Points on a hilly landscape, in no order, each with its height.
A climber steps from a point to whichever of its 6 nearest points has the largest rise for the distance, and stops where none of them is higher. Distance is the straight distance between rows; heights are no part of it.
(620): [ 33  21  11  26  33 -40 -49 -12 -36  15   2 -34  -5  -3  12 -15 -55 -29
 -12   3 -58   3  18  16   5 -32 -45   5  12  21  -5  15]  height 31.4
(254): [  7  11   7   2  17 -22 -12   3 -21  -2  -4  -7 -11 -20  24 -19  -8  -1
  -9   0 -13  11  -4  29  -9  -8 -37   3   1  30  -3  11]  height 62.8
(1244): [  7   2   0 -18  11   0 -11   4   5   2 -23  13   5   4   5 -23  -5  -6
 -16   7  -2   7  -6  30  -1  13 -32   8  -4  28 -11 -22]  height 68.2
(346): [-24 -20   6 -47 -15  18  10  25  31  23 -10  21  24  18  10  -3  22   1
 -12   0  36 -30 -20 -27 -11  28 -17   4 -10   4  -2  -8]  height 45.4
(1158): [  2   9  -3   1  -7  14   4   5  -6   3  -7  -5  -9  -3   1   4  -2  -5
   6   7  -7  19   0 -12   2   1  26   4   6 -14   6  -2]  height 47.4
(1280): [ -8   2  16 -20 -13   9  -5   7   2   9 -10  20   4   0   7   4  19 -10
  -5  10  18   3  -9  -5   4  26   3   9 -17 -13 -10   1]  height 50.8
(841): [-23 -16   1 -44 -22  19  12  15  41  23  -3  22  15  20   7   4  24   0
  -5   0  32 -19 -16 -23 -17  23 -11   1 -11  -1   0  -8]  height 50.1
(339): [-25  -6   5 -27 -15  15  14   5  32   7  -1  18   5  17   2  13  30   4
   8   6  29  -4 -11 -13 -12  27  -3   3 -20 -10  -7   2]  height 51.2
(1428): [  9  -3  32 -25  13 -11 -24  19  -3  16 -21 -21  22   5  40 -42  -6 -33
 -63 -12   9 -18   8  36   8   5 -68  10  10  47   4  -2]  height 51.4
(763): [-12   6  -9  21 -11   8  23 -14  -5 -16  19  -3 -13 -11 -23  27  13  32
  17  -3   8  -4   6 -10  -1  -8  48 -11  -4 -41   9  11]  height 63.4
(315): [ 11   7   5   3  22 -20  -7   1 -22  -3  -2  -8 -12 -19  20 -19 -12   1
  -5   4 -15  11   0  21  -9 -13 -31   8   9  27   6  13]  height 58.1
(109): [-23  -6 -22  -4  -6  30  38   7  29 -10 -10  11  -3   9 -14  29  33  13
  34  -1  27  -1  -1 -31  -8   4  50 -12 -13 -15   1 -10]  height 9.8
(440): [ 10  11  18 -24  17 -22 -23   1  -8   6 -12   2   9  -5  34 -25  -9 -12
 -42  -4  -4  -4  10  33  -7  -8 -50   2   2  36   0  -8]  height 63.8
(103): [  3  -7  20 -27  14  -9 -13  16   8  11 -26  -7  14  10  32 -37  -3 -20
 -44  -4   8 -10   3  30   1   5 -62   2  12  43   8 -13]  height 73.7
(166): [  6 -18  15 -17  -4  11 -10  30  21  19 -33   7  24  17  19 -41  -4 -13
 -41  11  29 -18 -17  16  15  27 -44  13   4  42   2 -19]  height 74.6
(526): [ 23  18  22 -25  12 -25 -36   7 -21  10 -15 -13  18  -7  35 -30 -22 -32
 -58  -5   0 -11   7  33   0  -6 -56   7   4  41   3  -7]  height 28.2
(827): [ 25  26  22 -11  10 -31 -37   1 -19   9  -8  -6   8 -11  35 -26 -24 -23
 -47  -3 -10  -1   7  31 -10  -6 -50   7  -2  34  -8  -4]  height 26.6
(753): [-19  -9 -28  18 -11  25  42 -12  15 -21   1   9 -11  -4 -35  31  29  28
  26 -10  12  -7   6 -20  -7 -10  58 -17  -7 -37  -4   9]  height 50.5
(1166): [  8 -16  20 -24  -3  15 -12  14   6  14 -25  17  22  12   9 -27  -8 -17
 -27  11  30 -16 -18   3  15  26 -31  11  -1  22   2 -29]  height 71.9
(1199): [ 30  24  11  24  28 -38 -45  -4 -32  15   0 -31  -6  -5  21 -17 -50 -22
 -15   7 -48  10  14  15   3 -22 -39   4  12  22   5  16]  height 33.0
(1305): [  1  -1  17 -30 -12  13  -8   9   3  14 -11  26  17  10   1  -9   5 -16
 -12   7  20 -12 -12  -8   6  29 -12  10 -16   3  -4 -17]  height 60.6
(381): [-22   0 -22   8 -10  26  39  -7  17 -17  -8   9  -8   2 -25  33  29  25
  29  -5  16  -7   6 -23 -14  -8  52 -15 -13 -27   1   3]  height 40.9
(579): [ -3 -14  20 -21   8  -1 -15  27  21  25 -33  -8  22  21  30 -45   4 -22
 -51  -6  11 -19   2  34   7  14 -63  11   8  47   1  -5]  height 65.5
(450): [ -1  -8  25 -28  11  -7 -15  25   8  19 -31 -12  20  10  37 -41  -1 -27
 -54 -10  12 -19   8  34   8   8 -67   8  12  48   0  -5]  height 64.7
(66): [  7 -15   5 -29   8   4  -9  12  13  12 -26   6  17  15  16 -31  -8 -16
 -30   6  13  -7  -6  18   7  12 -45   6   2  34   2 -29]  height 74.3
(426): [-21   4  -5  -1  -6  20  35  -5  16 -13  -2   7  -6   5  -9  34  25  17
  26   0  15  -3   5 -26 -11  -4  45 -13 -10 -15   8   6]  height 68.0
(106): [-16 -15  17 -41 -17  19  -1  16  17  23  -8  19  25  14  10  -5  15 -10
 -16   2  34 -29 -16 -22  -3  29 -17   3  -8   6  -2  -8]  height 51.5
(204): [ 14   9  26 -25  15 -19 -26  10 -12  12 -14  -5  13  -6  38 -27 -13 -24
 -47 -10  -4 -11  12  31  -4   0 -53   4   3  38   5 -11]  height 50.2
(972): [-12  -8 -25  23  -5  10  36 -23  -7 -29  26   0  -8 -14 -32  23  18  33
  31 -18  10   0   9 -22  -6 -15  59 -23  -2 -55   7   8]  height 51.6
(704): [-11   6  12  -8 -10  10  17   2  -1  -1   0   0 -11   0   5  24  18   2
  13   9  17   9   4 -20  -4   2  29  -4  -7 -20  15   3]  height 46.6
(93): [  5   5 -14  31   3   1  -9 -16 -17 -10  16 -14 -10 -16 -23   7 -13   4
  12 -17 -45   7  16  11   9 -26   7  -4  23  -7  -5  16]  height 55.0
(215): [  3   4 -15  27  -7  10   0 -14  -3  -4   6  -8 -16  -5 -24  11 -13   6
   6  -4 -34  10  15   0   6 -14  25  -1  17 -20  -8   9]  height 63.9
(747): [ 17  17  13   6  19 -36 -22   4 -30   3   0 -17  -9 -20  32 -19 -20  -6
 -17   1 -18  10   1  22  -6 -11 -38   8   5  26   4  13]  height 48.6
(521): [ 22  16   7  45  29 -39 -27 -15 -31 -14  32 -35  -8 -10  -4  13 -38  -5
   7  -2 -45  -2  21  35  13 -20 -14   2   6   9   0  15]  height 65.7
(1314): [  5 -20   9 -19  -2  12 -10  21   8  16 -26   8  22  14  16 -32  -2 -15
 -29  11  29 -16 -14   8  17  21 -39  11   6  36   3 -25]  height 73.1
(299): [ -6  10   9  -8 -14  11   9   6  -8  -1  -6   0  -6  -2   8  15  10  -5
   3   8   6  12   0 -22   0   4  27   4  -4 -22  10   6]  height 33.9
(871): [-19  -9 -30   5 -11  33  38   5  31 -15  -8  16  -2   9 -24  34  36  17
  34  -2  21  -2   3 -35  -2   0  61 -10 -11 -23   3  -4]  height 23.6
(382): [ 26  20   9  28  23 -43 -26  -5 -29   3  20 -26 -12  -9  13   4 -42  -8
  -1   2 -38  -6  10  23   0 -25 -18   6  11  21  12  16]  height 55.1
(129): [ 21  19  14  19  22 -35 -23  -1 -34   2   8 -21  -8 -14  25 -10 -36 -11
 -10   8 -28   0   7  20  -4 -20 -26   7  11  24  15  11]  height 47.5
(197): [  5   4  -4   2  -4  11   1   2 -12  -3 -13  -2  -2  -4   5   0  -4 -11
  -1   9 -14  22  -4  -7   5   7  14   7   8  -9   1  -2]  height 21.9
(689): [ 30  19  10  36  34 -42 -47 -15 -26  13  11 -30 -14   1   6  -4 -52 -23
  -7   0 -64   5  23  25  10 -29 -35   2  13  17  -3  15]  height 53.4
(1600): [  4   4 -13  13   9   4   3  -6 -15  -3  -8  -6  -7  -6  -4  -2  -9  -7
  10  -2 -37  12   9  -1  -5 -21   7   6  15   6   0   1]  height 41.7
(986): [-14   2  16 -24 -14  13   0   6  12   7  -4  17   1   2   3  10  20  -9
  -5   6  25   4 -11  -7  -3  24   3   7 -19 -11  -2   4]  height 51.7
(1294): [  4   7  -1  12  19 -10   0  -4 -23   0  -5  -7  -1 -16   1  -6 -12  -5
   8  -2 -34   7   5   5  -9 -22  -9   7  16  21   3   8]  height 41.4
(648): [  4   0 -16  26  -7   0  18 -21 -14 -19  34 -20 -13   0 -26  19 -12  30
  19   3  -1  12  10 -12   7 -15  45 -16  11 -50   5   1]  height 65.9
(581): [  9  15   5  27  15 -15  -6  -3 -26  -4   9  -7  -9 -20  -2   1 -17   2
  14  -7 -42  -2  11  24  -3 -24  -6   6  13  23   8  13]  height 50.3
(193): [ 29  16  11  27  32 -43 -48  -6 -36  17  -4 -34  -6   0  23 -26 -51 -23
 -16   8 -53   8  16  12   1 -26 -49   9  12  21  -4  11]  height 17.2
(94): [ -2 -18  21 -26 -11  23 -10  26   8  16 -24  14  33  11   7 -27  -2  -9
 -27  11  42 -27 -20  -9  18  32 -31  11  -1  25   3 -12]  height 65.3
(749): [  9   6  -2 -18  -3   9 -15   4   2   9 -17  15   7   5  -2 -14   0 -13
 -10   8   5   5 -15  10   7  23 -11  13 -14   8 -12 -17]  height 41.3
(373): [-21 -15  -2 -33 -17  16  17   8  50  13  -1  23   7  23   1  10  31   6
  10   2  34 -11 -20 -20 -15  27   2  -1 -22  -5  -6  -4]  height 49.8
(810): [  0 -11  24 -19  -2  -2 -17  37  22  33 -42 -12  22  21  34 -46   6 -29
 -52  -2  13 -24   7  39   4  15 -63  22   3  62  -1  -1]  height 23.7
(1336): [-20 -12  15 -41 -18  16   0  11  19  21  -7  23  17  16   8   1  18  -5
 -11   1  33 -22 -14 -18  -6  26 -12   4 -12   2  -1  -7]  height 53.1
(9): [-14 -20  -7 -19 -34  26  35  14  56   6  -2  39   9  16 -15   5  32   7
  28   4  52  -8 -41 -35   5  35  30   5 -26  -6 -14 -14]  height 34.3
(929): [  3   3 -11  -4   3   7  -8   3  -8  -1 -19   6   0  -5   2 -17   1  -9
  -4   9  -7  21 -10   7   7  15 -11  10  -2   8  -8  -5]  height 69.7
(1438): [  1   1 -11   6   9   8   0   1 -15  -2 -21  -3  -3 -10  -2 -10  -6 -14
   7   6 -30  18  -5   3  -1 -14  -2   6  10   8  -1  -1]  height 68.1
(1562): [-21 -11 -34  24  -9  20  37 -15   4 -26  11   3 -12  -7 -34  27  30  37
  26 -16   8  -9  11 -22  -6  -6  53 -18  -1 -48  -1  13]  height 53.8
(942): [ 28  22  10  32  28 -44 -39  -9 -27  11  10 -34 -10   0  12  -1 -52 -16
  -9  10 -54  -3  22  18   5 -26 -25   4  12  17   3  16]  height 54.0
(99): [-10   5  11 -15 -12  12   2   4  -4   4  -8   9  -4  -1   4   3  15  -8
  -3  10  17  13  -7 -12   5  18  10   7 -10 -18  -3   2]  height 39.8
(1278): [ -5  14  -4  20 -17  10  19 -11  -4 -10  15  -4 -17  -4 -15  25   5  25
   6   4   3   4   9  -6  -1 -11  47  -7   0 -36   8   5]  height 66.0
(241): [  5   4 -13   2   9  10  -1   5  -9  -1 -16  -3  -2  -9   2 -15  -4 -14
   3  12 -12  20  -7  -4   1   1   1   9   2   4  -6   0]  height 2.7
(1592): [  6 -13   6 -23   4   7 -16  14  11  14 -26  10  24  14   7 -25  -6 -12
 -21  12  24 -11 -14   9  11  18 -36   6   3  29   8 -30]  height 73.6
(491): [ -9  -5  19 -42 -13  16  -7  10   8  17  -9  26  17   8   3   2  12  -8
 -15   3  25 -18 -17 -12   0  29 -12   4 -13   1  -3 -11]  height 56.5
(1253): [ 11  -9   6 -26  -1  11 -10  10   3  12 -22  20  21  12   5 -22  -5  -8
 -20   7  16 -11 -16   5  12  19 -25   9   0  22   2 -30]  height 72.2
(323): [ 25  18   5  43  26 -43 -38 -15 -28  -6  25 -37 -13  -1  -3   9 -47 -12
  -1   6 -50  -1  22  33  13 -23 -18  -1   8  10  -6  19]  height 63.6
(1379): [-18   0 -15  13 -14  15  37 -11   4 -16  10   0 -12  -8 -23  32  25  30
  23  -4  11  -9  11 -15  -7 -14  50 -15  -8 -32   8   5]  height 57.6
(804): [-22  -6  -1 -19 -15  16  21   7  33   2   0  16  -2  12   0  15  37   3
  15   3  33   0 -14 -17 -14  28   5   2 -16 -12  -6   4]  height 48.9
(1118): [ 28  20  14  17  20 -43 -36   1 -35  10   0 -28  -8 -12  31 -22 -36 -15
 -26   7 -29  11   4  20  -3 -12 -39   9   6  23   6  17]  height 34.0
(1373): [  1  -9  18 -34  -6  17  -9  14   5  17 -20  18  30  14   8 -15  -1 -12
 -22   8  31 -19 -18 -10  11  24 -19  12  -6  15  -1 -22]  height 67.2
(198): [ -1   8  -3  -4  -5  11  -4  11  -9   3 -11  -3  -1  -5   7  -4   0 -14
  -1  12  -2  17 -11  -7  10  12  11  13   0 -14   0  -3]  height 68.6
(647): [-17 -27   4 -28 -44  39  38  16  55   9   7  53  16  15 -13   9  37  12
  31   3  53 -20 -49 -44  11  34  48  -1 -24 -18 -15  -4]  height 9.3
(1378): [-22 -18 -16 -11 -18  22  33  10  51  -3  -2  14   0  11 -13  14  38   7
  35   5  39   4 -20 -31  -2  29  23   1 -24  -7  -9  -6]  height 75.0
(1586): [-27  -6  -6  -8  -7  16  37   4  16  -9  -7   4  -6   3   0  24  30  11
  29   5  22   3   1 -28 -12   1  34 -11 -14 -12  15   1]  height 21.4
(1558): [-18 -21  -6 -18 -38  38  36  19  49  -1   6  39   7  14 -17  13  43   9
  39   1  52  -6 -43 -40  16  37  54   1 -23 -17 -18  -4]  height 26.5
(872): [  8   3 -26  25   1 -14   8 -36 -20 -25  46  -7  -8  -1 -38  29   1  32
  41  -6  -5  12  13 -21  -4 -26  68 -23   2 -58   5  -5]  height 46.1
(1531): [  7  -8 -15  32   2   3  -8 -20 -12 -18  26 -18 -11  -7 -29   5 -16   8
  13 -18 -37  16  22   2   8 -23  11 -13  25 -26  -7  14]  height 60.1
(566): [-19   0  15 -26 -18  11   5   6  20  10   1  17   3  10   2  13  30  -3
   3   4  27  -1 -10 -11  -8  26   1   1 -17 -12  -5   6]  height 51.0
(964): [ 27  26  18   2   7 -31 -49   4 -23  10  -9 -15   2 -13  32 -29 -31 -24
 -47  -1 -18   4   9  28  -5  -7 -54  10  -1  30  -9   5]  height 18.0
(1177): [-22 -10 -31   6 -11  35  38   6  34 -14 -15  18  -4  11 -17  32  34  15
  41  -2  31   3  -6 -42  -2   2  64 -10 -11 -23  -5 -12]  height 20.1
(44): [-10 -27  -9 -28 -32  25  33  22  58  17  -2  40  14  21  -6   1  28   7
  19   8  50 -22 -39 -37  -1  26  15   0 -19  -1  -2 -18]  height 46.7
(84): [ -7  11   3   7 -11   7  22  -3  -2  -4   6   2 -11  -3  -6  25  10  13
  13   4   7   2  11 -14  -4  -5  44  -7  -2 -25  13   4]  height 61.5
(1508): [-21 -22 -15  -9 -25  31  36  16  44  -9  -2  26   3  11 -17  11  38   5
  41   3  47   5 -30 -40  10  29  43   1 -21 -16 -11  -9]  height 40.5
(1143): [-22  -4  14 -14 -12  13  19   7  12  -3  -3   4  -9   5   7  21  27   0
  10   6  24  10  -4 -17  -6  16  18  -3  -8 -19   8   7]  height 38.6
(788): [ -3 -12 -34  23  -3  -7  22 -40 -10 -34  40  12 -18 -14 -40  35  23  36
  48 -29   0   3  15 -29 -17 -20  82 -20  -2 -65   3   7]  height 41.2
(404): [ -8 -17 -40  16   0   9  35 -34  -7 -30  28  10 -13 -10 -35  31  26  36
  41 -29   2  -2  11 -32 -15 -21  73 -25   0 -63   3   6]  height 44.1
(1203): [  9  -2 -16  27  -5  -7   7 -27 -17 -18  43 -15  -9  -1 -33  27 -13  26
  27  -3  -7  17  14 -18   2 -18  51 -21  10 -54   6  -2]  height 56.6
(1040): [-18  -6   9 -38 -17  17   4   8  29  16  -1  26  11  15   0   9  24  -5
   1   1  27 -14 -10 -17 -12  27  -6   3 -19  -4  -5  -6]  height 52.9
(58): [  0   4  -3   4  20  -7  -4   2 -15  -1 -18  -5  -5 -15  14 -19  -7  -6
  -2   4 -17  17  -6  19  -8  -9 -27   5   8  23  -1   4]  height 36.6
(723): [  6  -4 -15  35  10  -7 -10 -24 -27 -22  31 -18 -12 -16 -36  13 -14   4
  16 -22 -41  15  22   9   9 -33   0 -14  30 -17  -6  14]  height 67.3
(297): [  6  -1  -3 -21  12  -3  -9  -1   6   6 -24  14  10   8  14 -27  -7 -14
 -23   5   2  -2  -4  28   2   7 -42   5  -3  33  -6 -24]  height 72.8
(734): [-13 -26  -5 -27 -37  27  40  18  52  15   2  50  15  17  -8   3  26   9
  27   7  56 -22 -45 -43   7  31  30  -4 -20  -1  -7 -17]  height 22.0
(461): [ 31  22  12  28  27 -41 -39 -11 -30   9  12 -32 -10  -2  19   0 -49 -12
  -5   6 -46  -1  13  18   0 -23 -25  10  14  15   9  12]  height 53.2
(237): [-23 -17 -13 -20 -20  16  29   9  51   1  -5  17   1  19  -7  13  35   4
  22   9  33   2 -20 -24 -10  27  14   3 -17  -9  -7  -6]  height 48.2
(216): [ 10  -3 -23  26   2  -8   3 -37 -15 -23  42 -18 -10   5 -33  27 -18  32
  32  -5 -18  28  24 -17  -1 -23  50 -18  15 -52  -4  -4]  height 66.2
(497): [-18   8  -2   4 -11  15  35  -8   9 -11   2   6  -9  -1 -10  28  19  25
  21   2  10  -7   8 -15 -10 -11  49 -15 -11 -24   9   3]  height 55.4
(598): [  3   1  -8  33  11 -12 -13 -15 -25 -19  23 -14 -11 -22 -24   7 -13   6
  15 -19 -39   7  17  17   9 -22   0  -7  23  -1  -1  23]  height 55.7
(1458): [ 26  22  15  11  12 -34 -46   5 -28  10  -5 -20  -3 -12  34 -29 -30 -17
 -35   1 -18   7   6  27  -4  -6 -43   9   2  24  -2  12]  height 22.8
(1559): [-17 -17  23 -37 -15  28  -2  24  11  23 -16  14  31   8   6 -15  10  -8
 -24   5  42 -28 -18 -20   7  30 -23  10  -7  18  -1  -4]  height 46.4
(700): [  7   3 -12  27  -4   7  -2 -15  -8  -5   9  -7 -12  -9 -22  10 -11   4
   9  -8 -39  11  15   4   3 -22  17   2  21 -13  -8  11]  height 60.0
(1160): [ 12  11   0  41  18 -27 -19 -12 -30 -18  30 -20 -10 -18 -17  11 -23   3
  12 -11 -42  -2  17  27   6 -24  -5  -3  13  11   2  16]  height 65.6
(45): [ -3 -15  15 -25  14  -1 -11  20  16  14 -32  -7  16  19  28 -39   0 -21
 -40   1  13 -10  -1  27   8  12 -60   6   5  42   6 -16]  height 76.1
(847): [  0  -6 -26  22  -2 -14  15 -37 -20 -25  46  -3  -8 -11 -38  28   3  38
  40 -13   0   8  14 -24 -11 -25  73 -26  -5 -58   4  -1]  height 37.4
(725): [  4   6  -9  26   3   2  -2 -12 -13  -3   4  -6  -7 -15 -14   0 -11   4
   9 -13 -44   2  16  12  -1 -26   6   4  19   1  -4  11]  height 50.7
(1146): [ 19  16  -3  44  27 -35 -31 -13 -37 -25  35 -34 -10 -11  -8  13 -36  -4
  10  -5 -44   5  18  31  15 -19  -7  -4  13   1   6  17]  height 67.8
(890): [ 15   8  -4  44  23 -29 -23 -13 -37 -34  37 -30  -7 -13 -18  15 -21   0
  17 -13 -42  -1  23  24  12 -24  -7  -8  16  -1   2  15]  height 74.8
(623): [  4  -6 -15  33   1   0  -5 -30 -17 -23  33 -19 -14  -2 -35  14 -15  14
  21 -15 -30  29  22  -8   7 -25  17 -18  30 -34  -7  10]  height 61.4
(570): [ 15  16  15  -6  13 -29 -24  -1 -17   7  -7  -3  -5 -13  26 -24 -13  -9
 -28  -3  -9   4   3  34 -14  -7 -45   3  -2  28  -5   4]  height 57.0
(813): [  7  13  10 -10  17 -22 -18   2  -6   6 -11   3  -2  -9  26 -25  -8  -9
 -28  -2  -9   5   1  37  -9  -6 -49   2  -4  33  -5   2]  height 64.2
(922): [ 19  17  10  21  24 -27 -10  -1 -31   2  12 -14  -6 -17  15  -2 -28  -3
   3  -4 -38  -1  10  22  -3 -27 -17   7   9  24  13  10]  height 52.6
(1393): [  2   7  -6  25 -16   7  10 -15  -1 -11  22 -16 -15  -2 -21  20  -3  27
   8   0  -2   5  12  -8   8  -9  44 -11   6 -42   5   6]  height 67.9
(636): [-13 -18 -39  17   0  18  41 -25  -4 -33  20   5 -14  -9 -37  32  28  33
  38 -25   9   0   9 -32  -8 -15  63 -24   2 -62  -3   6]  height 48.3
(1293): [ -9 -11  19 -39 -13  20  -8  17   8  17 -10  20  29  11   5  -9  11 -15
 -19   0  34 -24 -18 -17   8  28 -17   5  -6   6   2 -12]  height 59.0
(1215): [-10  13   2   9 -16   9  22  -8   5  -7  13   3 -14   0 -10  30  10  22
  10   6  10   0   9  -9  -3  -9  47 -12  -4 -28  10   4]  height 63.7
(816): [ 27  19  12  36  22 -44 -36 -11 -27   0  16 -31 -11  -1   5   5 -51 -10
  -3   6 -50  -1  19  25   5 -27 -20   5   9  14   6  12]  height 60.2
(3): [  2 -16  12 -19   1   1 -14  28  21  17 -32   0  20  24  19 -40  -4 -17
 -41   6  19 -17  -4  25  14  17 -56  17   6  46   4 -12]  height 80.4
(97): [ 10   5  31 -29  14 -18 -25  16 -16  15 -19 -16  22  -1  43 -36 -14 -31
 -56  -7   1 -11  11  31   3   2 -61   9   6  39   5  -7]  height 79.3
(514): [-12 -16  25 -29 -11  25  -8  20   3  21 -16  13  32   8   8 -21   6  -7
 -25   5  40 -28 -21 -11  10  28 -24  14  -3  18  -1 -11]  height 57.2
(1513): [ -9  -5 -18  24  -6   0  25 -24 -13 -28  37 -13 -12 -10 -34  28   6  36
  24  -6   7   3  10 -17   1 -12  57 -20   1 -51   7   2]  height 55.2
(306): [  4   3   5 -20 -11  12 -14   5  -2  12 -14  17  11   4   2  -7   3 -14
 -11  12  13   1 -16   4   7  27  -6  15 -14   2 -10 -16]  height 49.5
(1322): [-19  -6 -18  25  -8  17  36 -19  -2 -24  20  -5 -16 -11 -30  29  23  34
  22  -9  10  -8   9 -15  -4  -9  53 -20  -7 -41   5  12]  height 58.5
(617): [ 14  10   8  15  21 -25  -8   4 -29  -3   6 -10  -9 -18  20  -9 -20  -5
   6  -1 -27   3   5  16 -11 -27 -22   2  11  28   9   8]  height 48.5
(414): [ -2   2   1 -10  -8  14  -9   7  -7   3 -13   7   0  -4   1  -5   4 -11
  -7  14   5  14 -13  -5   9  23   4  11  -8 -11 -11  -5]  height 15.8
(270): [ 13  11   5  17  20 -23  -6  -1 -29  -2   8  -6  -5 -18   9   1 -20  -2
   7  -6 -35  -2   8  21  -2 -25 -13   6  13  25  11   9]  height 51.3
(1535): [ 10   2   8 -25  12 -16 -14   0   6   7 -17  12   8   5  21 -27  -5 -12
 -27  -2  -2   0   3  31  -6   2 -47   2   2  37   2 -17]  height 72.4
(1149): [  8 -11 -19  34  -1   1   3 -23 -10 -18  33 -22 -15   2 -28  17 -19  21
  18  -6 -24  26  17 -12   8 -25  27 -17  22 -38  -2   4]  height 66.3
(536): [-18 -14 -28  -1 -12  31  38  13  36 -13 -13  15   3  10 -16  25  37   6
  39   2  32   7 -12 -44   3  11  58  -8 -10 -19  -5 -16]  height 20.6
(732): [ 18  21  12  11  23 -33 -18   2 -34   1   6 -17 -10 -19  28 -13 -28  -8
  -7   4 -27   8  -1  18 -10 -17 -28   8   6  25  15  11]  height 42.8
(934): [  5  -6   9 -29  16  -8 -11  11   5  11 -24   0  14  12  25 -29  -8 -13
 -33  -3   5  -7   1  27  -4   6 -55  -1   5  39   0 -17]  height 74.1
(1594): [-21  -9   9 -19 -13  14  20   5  22  -3  -4  10  -7   4   5  13  30   4
  18   8  27  10  -8 -20  -9  18  13  -2 -15 -17   0   7]  height 44.2
(1130): [ 11   1  24 -30  15 -19 -22  10  -5  11 -18  -2  16   4  39 -32  -9 -23
 -52 -11   0  -9   8  31  -3   0 -60   3   7  40   5  -8]  height 63.5
(353): [-19 -22 -18  -3 -21  36  36  16  36 -10  -6  17   4  11 -18  21  42   4
  43   3  41   6 -25 -50  11  19  59  -8 -12 -20  -8 -11]  height 30.8
(542): [  2  11  -4  17 -16   8   6  -6  -3   3   6  -7 -16   0  -8  21  -6  14
   3   4 -12   8   8  -8   5  -9  42   0   7 -28   6   4]  height 65.4
(790): [-14 -23 -13 -25 -28  21  30  14  62  13  -1  33   9  18  -8   7  30   5
  23   9  43 -11 -35 -33  -2  29  19   3 -21   0  -7 -19]  height 83.1
(496): [  6   7   5  -4  18 -21 -11   2 -10   1 -12   0  -5 -14  21 -21  -7   1
 -16  -1  -7   9   0  31 -11  -2 -40   5  -6  33  -4   3]  height 78.8
(727): [ -2   3  -9  -1  14   1  -7   2  -6  -2 -20   4  -3  -8   9 -24  -2  -5
  -6   9 -12  19  -9  20  -3   4 -22   8   0  16 -10  -5]  height 20.4
(781): [ 27  19  11  42  34 -46 -46 -21 -28   8  12 -36 -17  -1   0   4 -53 -23
  -8   0 -64   7  30  29  14 -33 -39   2  11   9  -8  22]  height 59.7
(1335): [  4   7  -1   2  15 -10  -5   1 -12   0 -13   0  -4  -9  13 -25  -5  -6
 -12   4 -14  10  -1  26  -8  -1 -34  10   0  28  -3   5]  height 57.7
(1312): [  5  11   3 -12  14 -10 -11  -2   0   3 -16   7  -2  -3  16 -26  -6  -4
 -23  -2  -8  10   0  31 -10   0 -39   5  -5  31 -11  -6]  height 65.2
(431): [  3   3 -15  30 -11   5   5 -19  -4  -9  26 -22 -17  -1 -26  16 -15  22
   8   1 -20  16  12  -7  12 -16  33 -12  13 -37  -1   8]  height 69.4
(1382): [-18  -7 -37  15 -15  32  36  -2  28 -20  -7  13 -10   3 -32  34  32  27
  33 -11  17  -3   2 -30  -3  -4  69 -19  -9 -34  -2  -1]  height 39.7
(1556): [ 16  18   5  30  18 -37 -18  -4 -27  -5  15 -18  -9 -14   0   6 -32  -2
   8  -2 -42  -4  16  27   4 -25 -11   5  11  21  11  14]  height 57.1
(651): [ -6  -7 -26  15  -1  -2  33 -31 -16 -31  37  -6 -10 -12 -33  26  14  32
  35 -15   7  -3  11 -24  -6 -19  63 -23   0 -58   9   6]  height 44.0
(1483): [  3  -5 -17  29  -7   4   6 -23  -9 -14  28 -21 -13   3 -25  12 -12  26
  14   2 -12  18  14  -8  10 -16  38 -13  17 -44   5   2]  height 73.5
(543): [-20 -27  -8 -42 -23  19  23  25  52  25  -6  21  21  20  10   1  29   3
   0   5  41 -23 -24 -32 -12  27  -8   1 -11   2   2 -14]  height 43.8
(969): [  6   1 -11  35   2   4  -6 -16 -14 -10  19 -16 -15  -8 -29   7 -14   7
  10 -11 -37  14  19   1  10 -21  12  -4  22 -19  -9  15]  height 57.8
(350): [  4  11  -9  23  10  -1   0  -7 -17  -2   5  -6  -6 -16 -11   3 -12  -2
  12 -12 -40   1  13  12  -4 -27   1   4  17  12   2  11]  height 43.9
(251): [  6   7 -11  12  -4  12   1  -4  -8   3  -7  -5  -4  -4  -7   6 -10  -3
   4   1 -33  13  10  -4   0 -16  22   6  15  -9   0   3]  height 54.4
(1529): [ -5   1  -8  22 -13   1  21 -18 -13 -20  29 -16 -13  -5 -26  24   2  33
  14   4   4   6   8 -11   6 -14  50 -18   5 -44   7  10]  height 64.4
(947): [-29  -9  -7  -8 -13  17  30   4  31 -10  -7   4  -3  11  -2  15  39   5
  28   6  30   4 -12 -24 -11  19  17  -4 -16  -8   1   2]  height 75.3
(173): [-18 -18 -12 -24 -25  17  29  13  55  15   0  30   7  23  -7  10  34  10
  19   8  41 -12 -26 -26  -8  29  12   4 -23   0  -4 -14]  height 56.4
(35): [  5   3  -4  -6  11  -2  -8   0  -4   0 -18   7  -2  -1   7 -22  -4  -6
  -9   8  -9  15  -5  22  -5   5 -28   9  -6  25 -13  -3]  height 43.4
(916): [ 19  24  16   1  11 -33 -36   8 -24   6  -5 -11  -6 -20  34 -23 -19 -16
 -37   1 -11   3   4  34  -9  -3 -48   8  -2  29  -2   8]  height 38.2
(1585): [ -7   1  17 -25 -14  14  -6   5   4  17 -11  22   7   3   1   3  10 -13
 -10   3  20  -2 -14  -5   0  28  -1  10 -15  -3 -12  -4]  height 55.6
(1287): [-19   4  14 -16 -18  13   4   4  13   1  -4  15  -3   0   6  13  23  -7
   3   8  24   7  -8 -14  -6  25   6   4 -17 -16  -3   5]  height 49.1

Call two points neighbours if one is among the 6 nearest of the other. Go from one point of each pair to the other, from neighbour to neighbour, staying as high as possible. Name the lowest point that can't be avoided.
(1483), (947): (617)
(890), (1438): (251)
(790), (496): (373)
(1483), (723): (623)
(97), (496): (1312)
(97), (3): (103)
(947), (790): (1378)

For each start below, name the point where the climber stops.
(1199): (890)
(193): (890)
(566): (3)
(404): (1483)
(788): (1483)
(339): (3)
(753): (1483)
(636): (1483)
(1166): (3)
(129): (890)
(620): (890)
(1559): (3)
